Each row is a point on a landscape with many valleys, with its height.
From any point a ball rolls to the lowest of the 5 points nearest to it. It stops when none of these is lower. Distance is the straight distance between rows; heights are no part of it.
mepud: [127 107 135 109 133 108 145 134 153  21 122 112  72 136 118 109 100 125
 131 100 127]  (h 393)
tuse: [130 147 136 152 129 129 128 161 111 157 128  93 118  92 154 125 150 124
 154 129 160]  (h 469)
nomel: [112 126  71 138 138  92 139 149 136 137 106 106 157 136 100 195 147 144
 104 103 129]  (h 408)
Vive: [123 121 113 121 124 119 119 123 131  57 134 126 100 138 147  99 103 117
 151  79 148]  (h 809)
sivif: [109 126 193 200 153 105 104 153 124 159 153 142 169 147 159 124 145 124
 129 163 132]  (h 578)
vab: [123 103  69  79  96 140 156 133 131  58 126 118  75 106 144  79 127  94
 130  87 105]  (h 680)
Feko: [124 156 161 115 170 140 154 141 176  93 196 121 168 107  98  75 125  83
 184 141  95]  (h 432)
Vel: [128 164 177 150  96 109 107 159 118 175 155 136 182 105 160 135 140  99
 152 129 141]  (h 484)
Berar: [149  98 103 135  62 140 128 150 110 115  99 152 125 141  91 175 107 113
  81  94 128]  (h 245)
subo: [101 116 168 147 165  97 103 137 134 179 159 142 129 132 125 157 135 123
 103 172 156]  (h 386)
Gabo: [ 99 138 145 114 144 116 125 127 126 171 133 115 132 114 114 168 152 116
  93 152 162]  (h 395)
Namik: [ 80 103  55 113  89 114 154 122 137 101 155 126  94 107 141  95 125 125
 197  84  91]  (h 538)
lif: [115 121 152 112 175 150 143 100 156  73 105 141  86 141 128  94 105 159
  99 178 124]  (h 331)
Ruvun: [114 139 145 129 149 117 155 151 141 146 110  99 105 111 136 128 124 136
 114 160 151]  (h 392)
nez: [173 108 168 164 121 145 151 127  93 163 130 132 162 152  95 156  92 126
  46 217 148]  (h 403)
Dulu: [115 137 141 152 145 104 108 126 127 184 146 100 139  96 115 175 162 124
 113 154 160]  (h 474)
refez: [129 159 116 125  90 130 117 123 131 195 130 140 161  82 175 135 151 124
 172 116 109]  (h 433)
Burir: [118 126  65 148 129  84 134 146 136 132 113 106 167 129 104 187 165 137
 122 118 134]  (h 325)
rasup: [138  98  94 130  64 132 118 141 116 124  87 159 153 132  86 185 126 120
  76  95 128]  (h 268)
rovif: [115 148 178 132 176 138 136 106 185 111 201 140 181 130 106  92 137  99
 173 129 100]  (h 518)
kopev: [129 137 131 118 134 124 104 105 116 193 143 111 146 129 117 163 132 111
  67 163 159]  (h 438)
monu: [124 142  93 117 120 124  99 127 124 171 125 134 148 105 180 135 147 151
 186  91  98]  (h 339)
nevof: [127 130  72 133 121 117 110 120 129 153 104 124 164 144 115 205 160 144
  78 110 134]  (h 423)
lumas: [124 153 146 116 114 155 107  78 139 153 150 152 128 119 152  94 128 123
 159 124 123]  (h 483)
tifet: [139 162 153 135 111 127 123 126 153 164 181 147 187 149 166 113 103 102
 151 147  96]  (h 601)
bope: [104 121 152 141 173 183 142 101 147  48 122 155  78 134 111  78 109 130
 126 162 141]  (h 430)
kisu: [142  77 139  73 127 102 142 114 129  85 103 117  82 154  99 138 108 147
 104 117  88]  (h 380)
kivep: [156 136 143 118 123 131 115 126 104 183 141 125 157 141 111 153 123 117
  54 190 164]  (h 333)
vak: [114 176 134 114 143 156 174 118 160 109 143 121 128 121  95  77 132 142
 207 111  96]  (h 400)
bur: [ 97  93  71 105 100 109  98 132 133  98 139 143 113 105 165 122 143 107
 166  74 127]  (h 305)
niduk: [137 161 153 143 107 125 124 140 108 151 144 132 130  99 163 107 124 106
 155 141 154]  (h 517)
gavuz: [133 103 144  85 111 125 183 139 155  39 105 118  49 145  97 117 103 120
 125 108  98]  (h 402)
vova: [ 95 169 127 133 132 150 159 103 154 121 145 143 128 141 129  94 128 155
 199  73 105]  (h 409)
mezav: [143  90 122 102 141  96 131 117 119  88 104  92 108 133 120 134 119 148
 112 121 102]  (h 487)
Zibur: [102 117 160 145 175 107 152 164 142 138 148 154 113 143 139 125  92 102
 105 185 149]  (h 344)
beko: [131 105 120 116 145 107 119 117 128  61 112 108 101 133 148 119 129 135
 128 106 134]  (h 707)
lora: [108  97  70  91 104 121 142 128 134  81 142 123  74 113 151  97 109  93
 156  77 116]  (h 588)
tar: [146 162 153 119  99 122 116 113 129 175 164 143 146 110 161 101 110 106
 164 146 118]  (h 674)
Tegif: [126 130 181 170 144 104  96 137 122 180 167 108 151  97 127 161 159 121
 127 159 158]  (h 488)
des: [ 87 155 144 113 145 183 148 112 132 111 144 172 110 150  97  66 108  98
 175 127 128]  (h 363)
moge: [131 129 171 102 141 147 134 126 117 147 114 129 140 147 100 142 130  90
  67 161 160]  (h 519)
tedop: [127 123 144 125 159 126 138 110 134  79 116 120  96 125 147  86 120 157
 123 151 146]  (h 417)
Vikik: [101 117  99 117 122 114 119 122 136  92 136 135 102 141 152 107 109 116
 169  59 131]  (h 602)
Lisas: [101 139  98 118 131 139 131 123 132  79 135 154  99 150 133  69  90 131
 172  72 135]  (h 589)
Sizak: [124 117  90  98 123 135 140 125 131  60 151 130  82 127 127  73  75 111
 143  79 129]  (h 827)
sodu: [131 132 145 102 142 117 108 112 124 182 135 128 139 137 105 157 134 113
  79 159 161]  (h 373)
Rakuz: [142 133 155  77 146 150 162 154 110 128  82 136 107 158 109 110  90 142
  89 144 131]  (h 378)
Nevuz: [132 114 159 130 190 114  98 137 124 164 152 144 146 169 134 139 112  99
  75 190 141]  (h 282)
rozuz: [141  92  93 101 123  98 151 138 119 114 113  87 125 125  96 162 127 148
 119 129 101]  (h 283)
gena: [136 129 143 129 150 132 119 104 121  71 120 118  96 131 157  88 128 153
 126 117 139]  (h 583)
kiv: [136  99 115  98 112 122 152 132 133  33 119 107  72 120 126 113 114 101
 133  95 128]  (h 543)
Baz: [134 157 165 139  94 115 119 150 120 172 163 141 170 111 160 123 114  91
 162 131 135]  (h 540)
zupov: [115 139 162 154 134 109 131 151 130 156 147 113 125  96 136 140 135 117
 138 157 160]  (h 473)
lig: [127 130 138  81 151 134 160 154 127 141  85 125 124 151 118 131 104 145
  90 124 135]  (h 54)
piga: [126 135 198 192 144 133 102 143 123 166 139 140 192 145 173 118 164 116
 133 181 116]  (h 562)
temuv: [132  82  85  97  94 115 154 124 123 118 115 103 114 114  86 154 127 135
 108 125  80]  (h 289)
fef: [125 126 149 153 151 129 148 133 134 113 159 137  99 122 144  87  84 113
 130 195 152]  (h 142)
ralob: [157 158 113 133  92 140 120 104 100 174  91 118 163 121 126 173 137 136
  48 145 158]  (h 350)
taba: [139  80  84  98  73 137 152 141  99 129 107 134 116 122  80 150 118 127
  96 108  95]  (h 243)
guzuf: [143 122  90 142  99 124  99 108 120 136  88 138 174 144 112 199 144 137
  64 113 129]  (h 404)
guzi: [146 136 122 130 149 123 124 148 109 126 117  93 102 110 157 108 135 149
 137 141 145]  (h 315)
Pagof: [112 134 101 117 149 109 152 155 135 146  98  96 142 134 106 169 129 145
  99 116 133]  (h 381)
zag: [135 130 178  89 152 156 161 155 135 122 100 150 119 156 109 129  98  95
  83 162 151]  (h 440)
Navu: [127 151 148 110 111 139 126  86 160 168 175 157 160 126 150  97 113 113
 169 142  98]  (h 643)
Difat: [ 98 132  78 123 109 113 146 113 145  90 153 138 108 137 126  90 101 134
 201  66 116]  (h 429)
veni: [151 107 104 111 149 107 135 130 127 106 112  82 106 125 126 133 115 156
 124 127 116]  (h 426)
pil: [120 140 130  99 159 124 154 153 136 147  98 103 121 146 122 144 117 146
  97 138 139]  (h 364)
Vevak: [126 105  79 118  93 103 147 147 127 132 109 120 142 123  86 176 135 123
  94 108 106]  (h 337)
zala: [161 124 149 138 166 128 121 144 100 172 152 123 162 169 122 136 115 105
  48 197 164]  (h 194)
mubil: [129 147 118 127 132 110  95 118 126 206 156 109 144 105 106 177 139 122
  77 167 161]  (h 587)
Viduv: [100 159 105 122 143 147 158 111 136 104 146 146 114 148 113  66  92 142
 192  76 108]  (h 441)
fab: [158 113 129  88 115 132 141 151 103 130  90 125 121 171  94 132  82 138
  94 115 113]  (h 595)
tepa: [105 158 122 133 123 142 158 102 163 108 143 127 134 142 118 107 126 146
 205  75 102]  (h 413)
seral: [138 150 150 134 132 142 118 100 153 143 192 161 166 156 138  88  97 104
 157 152  93]  (h 650)
Num: [114 118 172 173 173 106  89 159 127 184 163 141 140 150 152 131 129 128
 106 184 128]  (h 437)
guz: [100 158 171 119 140 148 162  98 180 118 172 142 139 132  94  92 132 112
 189 112  99]  (h 401)
Vis: [149 167 155 144 129 144 127 133 146 158 179 162 186 165 154  90  97 100
 150 156  97]  (h 621)
zezo: [106 138 150 152 147 105 114 142 127 178 137 100 138  93 123 169 168 129
 118 149 157]  (h 456)
mivu: [111 154 162 117 149 161 137  92 169 127 189 159 146 143 103  94 125 103
 173 136  98]  (h 447)
pof: [117 136 183 179 128 116 136 159 129 141 153 142 148 142 161 115 119  98
 150 162 141]  (h 410)
rulem: [147 160 114 119 109 128 117 104 114 190 117 112 153 113 114 177 136 120
  56 170 156]  (h 559)
disub: [142 145 184 185 127 126  97 138 118 195 147 122 210 134 177 120 163 129
 125 181 104]  (h 541)
taben: [134 156 147 117  96 138 118 110 132 181 157 133 152  97 172 105 125 122
 169 128 109]  (h 606)
fotu: [ 94 154 113 119 145 173 141 113 123  78 132 163 112 150 115  53  85 127
 164 101 148]  (h 377)
Zeg: [132 125 114 120 120 121  91 115 114 136 134 132 117 123 177 113 143 138
 168  96 120]  (h 284)
bom: [127 115 143 109 153 147 159 141 158   4 121 131  84 165  96  84  63 149
 116 122 116]  (h 362)
Bazov: [127 140 186 161 111 120 107 152 122 161 167 140 190 134 163 124 134  95
 155 134 140]  (h 480)
patu: [122 149  81 163 149 109 103 119 136 172 111  98 140  96 109 189 189 152
 105 129 156]  (h 347)
tasot: [117 106 100 107 125 118 134 133 132  52 136 123  84 129 150  96 112  97
 144  74 128]  (h 854)
mevi: [137 120 177  97 137 166 151 137 110 135  89 153 132 159 101 141 120 109
  72 162 162]  (h 580)
sar: [133 139  60 174 130  97 115 165 127 139 117 103 169 113 125 171 197 137
 134 116 142]  (h 232)
led: [134 156 111 118 106 133 117 104 135 188 131 127 151  92 178 125 143 135
 181 108  97]  (h 448)
ruge: [ 97 101  55  78 102 139 152 123 136  89 141 122  69 101 150  78 136 110
 153  76  98]  (h 497)
tulob: [125 127 174  94 172 131 145 150 135 129 120 161 107 152 117 137 100  85
  82 184 151]  (h 383)
dosan: [160 125  87 113 103 129 155 104 140  85 168  95 149 126 115  91 130 131
 225  72  83]  (h 374)
kone: [135 159 130 129 116 138 118 138  99 160 127 122 122  95 168 107 139 129
 161 126 137]  (h 372)
nilal: [132 130 149 154 131 159 118 101 116 115 158 155 110 128 132  80 104 110
 148 177 139]  (h 622)
lasu: [126 147  99 153 147 102 135 168 127 150 109  89 138 110 127 167 170 142
 132 119 146]  (h 241)
dok: [116 123 154 104 170 142 156 140 151 123 122 149  95 136 133 106  75 103
  99 190 141]  (h 365)
lub: [122 138 140 111 163 120 161 149 145 139 106 110 104 124 135 116 110 142
 106 157 143]  (h 387)
bup: [141 143  76 163 126 116 108 176 118 154 111 111 169  94 138 166 197 123
 148 111 147]  (h 244)
Muf: [114 123 154 113 187 150 148 114 163  58 105 147  80 146 118  92 105 150
  98 170 121]  (h 338)
Makas: [132 109 135 119 160  98 132 112 136  59 112 104  96 139 141 117 119 149
 123 116 127]  (h 539)
lura: [167 102 104 182  80 114 103 146 110 141  85 138 103 131 123 198 108 185
  63 155 139]  (h 190)
ligip: [121 101  81 122 117  93  84 130 125 124 139 139 134 116 165 137 148 129
 178  86 106]  (h 273)
Lago: [133 100 101 120  80 126 147 153 108 137  96 132 145 150  92 172 108 118
  86  88 112]  (h 279)
bipif: [159 114 163 158 101 155 139 108  98 165  93 127 140 136  88 158 113 148
  58 187 158]  (h 281)
buri: [136 155  80 157 123 127  97 172 111 177 118 122 170  85 150 158 187 123
 160  95 148]  (h 285)
Kudo: [113 111 171 114 166 112 118 139 136 170 149 140 128 140 124 160 127  96
  82 168 160]  (h 343)
mibed: [153  86  88 108  64 148 135 146  92 140 101 136  92 129  81 134 125 127
  92 100  85]  (h 286)
novo: [118 141 154 127 136 170 124  88 129 113 157 176 104 139 120  68 112  92
 151 142 134]  (h 465)
konep: [149  87 124  66 111 125 138 124 109 116  99 127  91 165  84 126  83 150
  98 114  91]  (h 424)
Tuzu: [127 146 122 129 126 133 100 108 115 120 134 138 112 125 175 101 140 137
 163  99 136]  (h 355)
danil: [153  86  72 106 126  93 112 140 107  89 130  84 120 109 127 137 161 122
 140 124 108]  (h 220)
bazu: [132 137 169 171 115 109  98 147 116 179 152 111 160  82 149 157 174 105
 145 138 154]  (h 416)
vedu: [103 117  84 114 120 118 128 122 140  79 147 131  96 134 147  95  99 116
 163  66 126]  (h 738)
zibo: [121  82 110  88 108 110 158 129 129  52 104 105  98 103 129 130 171  96
 131  97 108]  (h 556)
nugo: [142  75 116  73 108 110 132 112 111 121 108 121  93 141  90 140 107 133
 110 120  80]  (h 369)
deso: [151 174 139 105 167 156 153 122 154  96 160 100 148 107 103  56 131 124
 205 112 100]  (h 414)
gerek: [134 101 105  92 108 129 185 139 128  45  99 110  62 120 118 112 150 125
 127  99  72]  (h 495)
vitem: [145 104 126 135  78 141 134 154 102 126  94 134 135 157  84 177 104 131
  80  89 136]  (h 340)
fipar: [104 120 175 160 172 104 126 162 142 141 157 143 123 144 142 139 114 108
 111 177 144]  (h 332)
Gise: [145 138 160 175 134 127 135 148 123 126 164 145 140 148 147  89  98 104
 142 179 140]  (h 397)
Bavo: [134 119 101 125 102 133 117 129 111 133  89 140 161 148 105 193 132 130
  67  95 131]  (h 291)
mutez: [108 131 164  97 153 123 160 145 137 145 114 136 104 130 121 133 113 105
  91 169 150]  (h 406)
zeto: [136  77  99  86 110 101 124 138 120  60 114 100 103 113 130 135 179 104
 134 107 109]  (h 415)
selus: [119 122 149 122 171 145 146 107 147  98 131 136  86 126 135  92  95 143
 116 189 142]  (h 316)
feb: [106 141 103 120 135 148 144 117 121  66 140 147  97 142 111  55  75 123
 155  76 132]  (h 563)
Falag: [122 162 151 122 124 148 140  73 170 131 150 125 155 124 147 116 148 136
 189  93 103]  (h 439)
devir: [ 95 171 143 102 155 165 169 116 160 113 152 142 116 133  83  70 118 117
 201 130  89]  (h 388)
Git: [131 113  83 130  87 113 119 132 123 134  98 149 171 139 108 192 134 119
  79  94 131]  (h 354)
vos: [ 95 147 126 125 135 163 138 104 129  76 122 161 106 146 136  74 103 125
 156  90 148]  (h 436)
dugi: [164 104  95 157  76 125  94 114 101 141  78 147 171 134 122 189 138 145
  68 120 129]  (h 267)
Feri: [105 132 136 130 180 186 151 125 145  23 110 149  95 141 113  64  90 126
 130 138 147]  (h 428)
sek: [118 145 142 138 135 158 119  91 123  98 133 162 103 133 143  70 124 121
 147 139 153]  (h 485)
magon: [130 156 137 143 109 132 105 158 109 178 124 117 138  80 152 141 154 114
 159 108 149]  (h 431)
Lefo: [117 157 152 118 121 149 119  67 146 153 158 161 137 120 136  91 128 129
 170 127 114]  (h 537)
sumu: [127  73 122  74  96 133 143 114 112 106  95 139  71 132  84 148 133 136
 113 109  59]  (h 427)
gil: [122 128 154 136 159 151 138 106 135 101 134 136  85 116 140  82 107 132
 119 182 136]  (h 348)
tobi: [143 127 171 180 143 102  76 146 118 197 167 117 162 115 137 149 153 144
 124 165 144]  (h 464)
piri: [127 110  89 106 118 111 148 156 124 136 106 109 143 142 102 174 117 130
  99 105 106]  (h 322)
kimup: [108 142 129 132 148 113 117 125 136 189 124 104 134 109 116 179 172 132
 103 151 164]  (h 425)
zak: [118 116 184 171 149  96  98 143 122 169 165 128 154 122 138 139 144 123
 136 160 149]  (h 482)
peb: [122  69 113  84  99 135 152 116 118 107 102 131  82 128  88 145 154 143
 114 110  62]  (h 445)
berer: [162 140  81 152  89 117 104 104 109 152  70 139 172 129 139 184 147 146
  64 129 119]  (h 453)
poku: [122 134 146 117 166 125 146 135 142 121 116 114  79 116 143 101 103 141
 112 190 136]  (h 228)
pive: [ 92 156 126 117 163 200 148 129 121  66 133 169  97 146 103  52  84 102
 154 132 134]  (h 219)
dadom: [125  74 129  90 115 115 163 124 138  74  97 110  78 126  96 144 148 134
 118 115  74]  (h 505)
Sodi: [137 123 136  92 166 128 153 122 134 104  94 109  92 145 132 109  97 155
 106 158 119]  (h 394)
fafin: [101 165 156 125 127 157 158  81 172 122 151 141 139 127 113  96 140 130
 192 110 100]  (h 407)
raz: [136 151 129 172 129  98  84 121 123 207 152  98 137  78 114 177 162 137
 118 155 159]  (h 457)
puva: [135 114 154  82 169 154 150 114 152  91  99 155  76 156 128 107  86 161
  97 169 113]  (h 345)
zab: [118 135 115 126 134 137 109 109 126  94 128 154 105 144 160  94 125 132
 162  78 143]  (h 528)
Bog: [137 110  85 113 136  90 139 145 125 125 114  83 135 126 115 152 123 151
 122 130 113]  (h 213)
Nid: [ 98 132 152 139 157 187 137 100 125  67 140 169  94 135 121  69 114 103
 146 148 147]  (h 419)
bufu: [129 134 148 133 128 162 108  97 127 137 184 170 140 156 125  75 104 100
 155 151 107]  (h 163)
tolu: [ 97  80  75  92  99 113 123 141 125  83 130 123  91 104 148 108 149  92
 158  79 122]  (h 352)
bilo: [127 152 134 120 117 151 105  98 120 151 133 136 125 113 173  96 132 138
 162 114 126]  (h 418)
gezag: [161 142 145 150  96 142 140 117  98 168 109 119 153 126 105 173 119 128
  50 186 156]  (h 288)
givo: [135 150  48 153 113 101 102 101 137 182 103 129 167 121 127 199 176 151
  75 141 136]  (h 572)
zazu: [125  96 158  85 144 108 144 116 153  52 103 132  81 162 107 128  94 148
 113 123 102]  (h 358)
Tos: [ 94 126 164 113 163 114 134 149 148 164 122 124 122 116 122 148 133 112
  94 157 164]  (h 367)
Veze: [120 144 154 147 134 122 149 152 124 137 136 112  95 101 148 109 123 125
 140 174 152]  (h 385)
Mavum: [158 129 156 155 111 136 149 125  91 171 131 114 159 138 100 162 105 118
  45 198 171]  (h 360)
Bag: [132 101 150 104 132 114 172 135 159  20 118 121  72 149  95 105  80 135
 127 117 116]  (h 366)
zabi: [135 126 180 194 151 108  94 152 116 185 157 119 183 132 158 131 155 134
 118 171 119]  (h 512)
viki: [129 134 145 162 152  97  88 151 131 215 175 120 160 138 120 161 134 138
  93 174 159]  (h 584)
nasu: [127  74  93  87  81 134 144 112 105 125  98 135  85 126  77 140 133 136
  95 112  73]  (h 334)
Zek: [140 128 158 120 121 159 138 133 107 137  78 132 150 162  93 155 117 132
  66 108 152]  (h 382)
bezi: [108 103  89 118 120 102  90 119 123 121 141 135 120 130 166 121 145 134
 168  82 121]  (h 280)
bebo: [141 153 134 178 121 113  76 136 116 188 133 117 163  71 121 174 201 126
 136 128 149]  (h 398)
Big: [155 122 138 185  84 138 127 146 112 167  77 136 115 126 122 179 100 177
  45 158 140]  (h 188)
fiza: [130 147  98 129 130 130 104  99 118 172 105 115 153 124 116 192 153 141
  66 125 149]  (h 81)
ruzo: [110 139 107 134 146 111 126 125 136 162 106 105 138 123 113 189 164 145
  89 127 153]  (h 324)
Vaged: [140 101 152  73 146 113 140 117 135  91 104 126  86 169 105 118  87 172
 104 131  96]  (h 370)
leru: [110 140 129 115 148 132 141 123 132 167  93 112 140 129 106 175 145 136
  88 128 158]  (h 376)
boko: [133 140  71 154 143 104 120 165 128 144 117  91 159 105 130 177 183 136
 124 119 144]  (h 186)
seku: [122 168 156 123 148 146 166 109 177 102 168 120 148 102 103  85 145 108
 195 114 113]  (h 411)
noli: [110 128 113 133 114 124 126 101 153 122 138 140 133 133 163 132 143 144
 192  67 105]  (h 375)
rosun: [141  89  88 125  43 151 139 157  98 130  88 150 107 121  87 152 120 118
  83  99 112]  (h 211)
las: [132  86 117 105 140  97 131 115 124  66 113  97  99 129 123 142 127 123
 123 120 110]  (h 644)
daz: [144 129 125 121 115 147 130 141 108 143  77 129 154 154 105 174 117 126
  66 102 145]  (h 249)
pirub: [103 138 109 127 116 120 115 112 129 111 136 146 119 135 163 110 126 145
 193  63 121]  (h 435)
nad: [137 130 120  94 160 103 149 138 131 124 109  94 114 131 128 124 106 163
 108 138 121]  (h 551)
Veg: [129 153 166 125 150 131 129  77 185 135 200 124 178 122 116 105 145 119
 170 135 106]  (h 552)
gizo: [150 122  75 129 130 109  92 154 103 140 119 100 134 103 164 125 153 141
 159 101 129]  (h 208)
Lisar: [165 128 145 161  91 156 122 119  99 150  78 123 148 127 114 175 124 172
  52 158 145]  (h 164)
Gev: [149 116 184 129 121 168 148 132 110 132  77 134 125 159  95 145 128 134
  76 143 156]  (h 87)
femot: [125 157 186 169 133 143 109 144 145 162 153 154 213 169 182 123 145  89
 134 148 114]  (h 566)
zuli: [145 135 106 128 131 125 108 134 101 139 118 102 119 110 163 114 146 151
 159 114 141]  (h 254)
biti: [117 131 149 145 164 165 127  99 128  75 134 158  92 129 128  75 115 137
 126 161 149]  (h 368)
rotuf: [138 141 101 133 153 107 132 162 107 135 118  87 119 111 147 135 139 151
 143 122 145]  (h 222)
Zif: [101  94  71 120 111  94  98 128 134 110 144 139 129 110 157 139 162 123
 192  78 109]  (h 292)
rere: [149 103 106 101  85 129 139 154 101 135  99 134 121 142  90 154  87 119
  92 103 109]  (h 342)
pivuk: [152 156  77 186 119 107  91 124 144 177 127 123 167  90 134 179 219 144
 129 133 158]  (h 422)
Fosep: [159 139 149 180 117  97  68 136 118 196 162 105 178  76 121 163 172 129
 136 139 153]  (h 421)
vanu: [142 110 105  96 122 111 142 146 117 140 101 106 111 148  96 159  87 143
  97 118 107]  (h 450)
karu: [136 114  78 122 121 113  80 131 106 145 138 132 138 107 169 116 154 145
 172  96 111]  (h 242)
Puru: [114 145  97 152 147 116 109 130 126 166 113 100 148 108 122 187 187 140
 108 137 152]  (h 294)
Maz: [101 144 128 127 126 149 128  96 138 111 133 155 111 146 150 105 127 135
 175  75 124]  (h 446)
Pak: [164 144 105 127 102 138 105  98  99 161  79 140 168 138 127 188 140 141
  57 127 143]  (h 296)
Fefit: [148 102 190 116 145 152 136 134 110 137 113 145 139 152  91 145 115  93
  71 182 154]  (h 655)
kufa: [146 140 128 126 108 146 114 101 104 154  92 126 151 135 117 176 148 140
  63 137 151]  (h 221)
vib: [153 165 108 118 125 144 172 113 155 101 159  93 160 136 128  83 136 143
 219  78  91]  (h 412)
Zekur: [139 150 158 131 108 135 122 117 124 150 155 130 131 111 156  90 112 107
 156 156 136]  (h 664)
Mebud: [116 122  85 137  95 115 159 120 145 103 159 121 131 128 136 104 118 141
 216  74  87]  (h 351)
reros: [104  69 117  89 107 144 170 136 117  87  82 135  69 138  85 130 162 144
 120  92  57]  (h 522)
nidek: [138 136 189 166 116 107  86 154 120 177 160 136 194 117 159 147 149 112
 143 138 147]  (h 455)
tukab: [ 97 159 144 118 139 172 135  96 139 107 144 171 115 139 118  71 112 113
 163 100 135]  (h 390)
teset: [137 104 113 117 125 112 107 120 120  71 138 109 110 130 160 116 144 116
 145  88 136]  (h 874)
fofa: [132 144 141 127 123 142 116 109 108 130 120 137 104 112 164  81 135 133
 154 132 146]  (h 524)
femad: [140 148  90 131 111 130  99 153 110 176 117 129 155  95 169 126 154 136
 174  98 123]  (h 248)
Keru: [130 157 157  99 172 155 163 129 168  86 184 120 138 109  81  64 116 103
 203 156  80]  (h 420)
lof: [122 114 167 117 157 115 105 129 120 174 145 134 148 148 120 151 125 113
  74 176 165]  (h 326)
domok: [108 143 123 116 158 171 142 136 131  43 130 152  91 145 120  54  83 132
 142 108 149]  (h 391)
dufe: [129 137 140 142 135 138 114 104 113 115 133 122  98 114 164  80 126 147
 140 141 147]  (h 652)
Burul: [130 151 140 167 124 126 100 151 114 170 131 115 163  70 140 165 177 106
 154 117 157]  (h 356)
dip: [141 141  64 132 116 119 100 180 112 172 135 124 178  89 151 143 176 129
 170  99 132]  (h 323)
dat: [122 148 129 120 118 133 100  89 129 156 132 138 124 123 177 109 143 144
 176  94 107]  (h 341)
miza: [180  99 101 174  67 108  89 140  96 140  76 139 140 122 120 192 124 166
  64 150 119]  (h 143)
Mubu: [ 95 111  91 137 102 105 131 122 144 113 153 139 139 117 162 137 145 135
 200  68  98]  (h 319)
rin: [152 115 174 142 109 175 131 114  97 146  86 136 130 149  94 155 117 155
  67 155 154]  (h 405)
videm: [117 158 127 139 124 140 167 104 163 106 143 120 150 137 133 115 144 145
 205  66 100]  (h 434)
Rudu: [120 104  79 121 114 104  91 127 139 141 148 143 145 105 165 141 161 149
 191  91  92]  (h 330)
Nozi: [152 116  72 131 128  97 130 157 114 119 115  81 145 109 128 149 148 133
 134 128 124]  (h 201)
kugaf: [124 129 154 168 174 119  83 161 129 208 168 126 153 147 141 133 131 140
  88 194 134]  (h 529)
govuf: [165  90 115 185  76 118  97 136 105 118  93 136 126 133 114 193 126 151
  68 128 126]  (h 187)
Viro: [129 140 129 121 150 124 135 138 119 129 121  94  91 116 143 107 125 153
 127 149 143]  (h 189)
loni: [166 107 104 163  87 128  98 118 101 138  74 136 156 140 119 190 125 155
  61 119 136]  (h 204)
nuku: [122 144 105 130 131 127 100 107 134 191 123 115 143 114 116 191 168 129
  76 147 155]  (h 371)
suve: [142 123 114 114 149 118 121 126 117  97 119  94  96 121 145 110 118 162
 125 149 140]  (h 523)
Virig: [110 110 165 130 181 105 119 157 143 147 145 159 126 158 130 146 106  94
  84 180 153]  (h 317)
nipag: [132 131  81 131  88 125 158 119 146  81 167 108 160 117 135 110 137 127
 232  79  82]  (h 379)
Rinuk: [137 147 186 191 134 124 119 156 135 153 160 148 185 155 177 107 131  96
 143 151 125]  (h 520)
Fos: [154 117  85 121 143 102 112 147 105 104 117  81 121 113 153 133 142 150
 138 125 123]  (h 146)
Supif: [162 102 132 177  79 131  99 130 105 135  75 144 101 131 109 182 117 179
  69 137 139]  (h 203)
tevav: [121 137 178 165 122 106 115 157 108 165 151 124 149  92 143 144 151 109
 158 144 159]  (h 481)
bigo: [129 171 167 155 126 144 132 148 168 168 160 150 207 165 174 105 125  90
 128 147 106]  (h 582)
vogud: [103 148 107 133 124 133 159 110 149 114 147 132 130 143 122  97 120 150
 203  78 106]  (h 389)
Suz: [118 103 158  97 164 132 143 119 161  40 110 144  75 170 110 114  79 152
 111 131 118]  (h 353)
vek: [155  99 149 161  95 152 123 129  98 121  82 133 126 154  92 170 116 157
  75 106 146]  (h 399)
Kufo: [111 132 132 125 160 149 136 117 126  40 125 143 102 149 134  76 102 130
 144 108 150]  (h 443)
rador: [111 136 168 170 142 111 144 166 135 133 152 134 109 122 146 105 101 106
 137 185 148]  (h 265)
baso: [ 97 164 141 115 138 164 162 106 158 120 146 145 121 135 101  83 123 136
 199  98 106]  (h 396)
Peka: [100 112  78 120  98 112 132 116 146 106 149 134  94 115 153 104 118 108
 185  68 120]  (h 509)
zakuf: [135 138 153 136 150 130 142 127 122 118 141 119  91 107 150  81 107 126
 134 178 145]  (h 384)

Two balls start at each pair of points below. Name the first point that both come to, or write never.
fofa and Zekur => Zeg
kisu and Bag => Suz
Fosep and nidek => Burul
disub and zabi => Burul
Vive and teset => karu
ruge and gerek => never
lumas and tar => gizo

Where does a ball stop that starts at each point below?
konep => rosun
vib => Fos
viki => zala
Tegif => boko
Dulu => zala
vedu => Fos
Namik => Fos
zezo => zala
tifet => fef
Navu => Fos
mepud => Viro
femot => fef
Baz => fef
piga => boko
gena => Viro
tevav => boko
Vaged => Viro
dadom => Viro
Vel => boko

For each start below, name every point that the ball comes to, in order.
niduk => kone, zuli, gizo, Fos
raz => bebo, Burul, buri, bup, boko
Makas => tedop, selus, poku, Viro
lora => tolu, bur, ligip, karu, gizo, Fos
vab => tolu, bur, ligip, karu, gizo, Fos
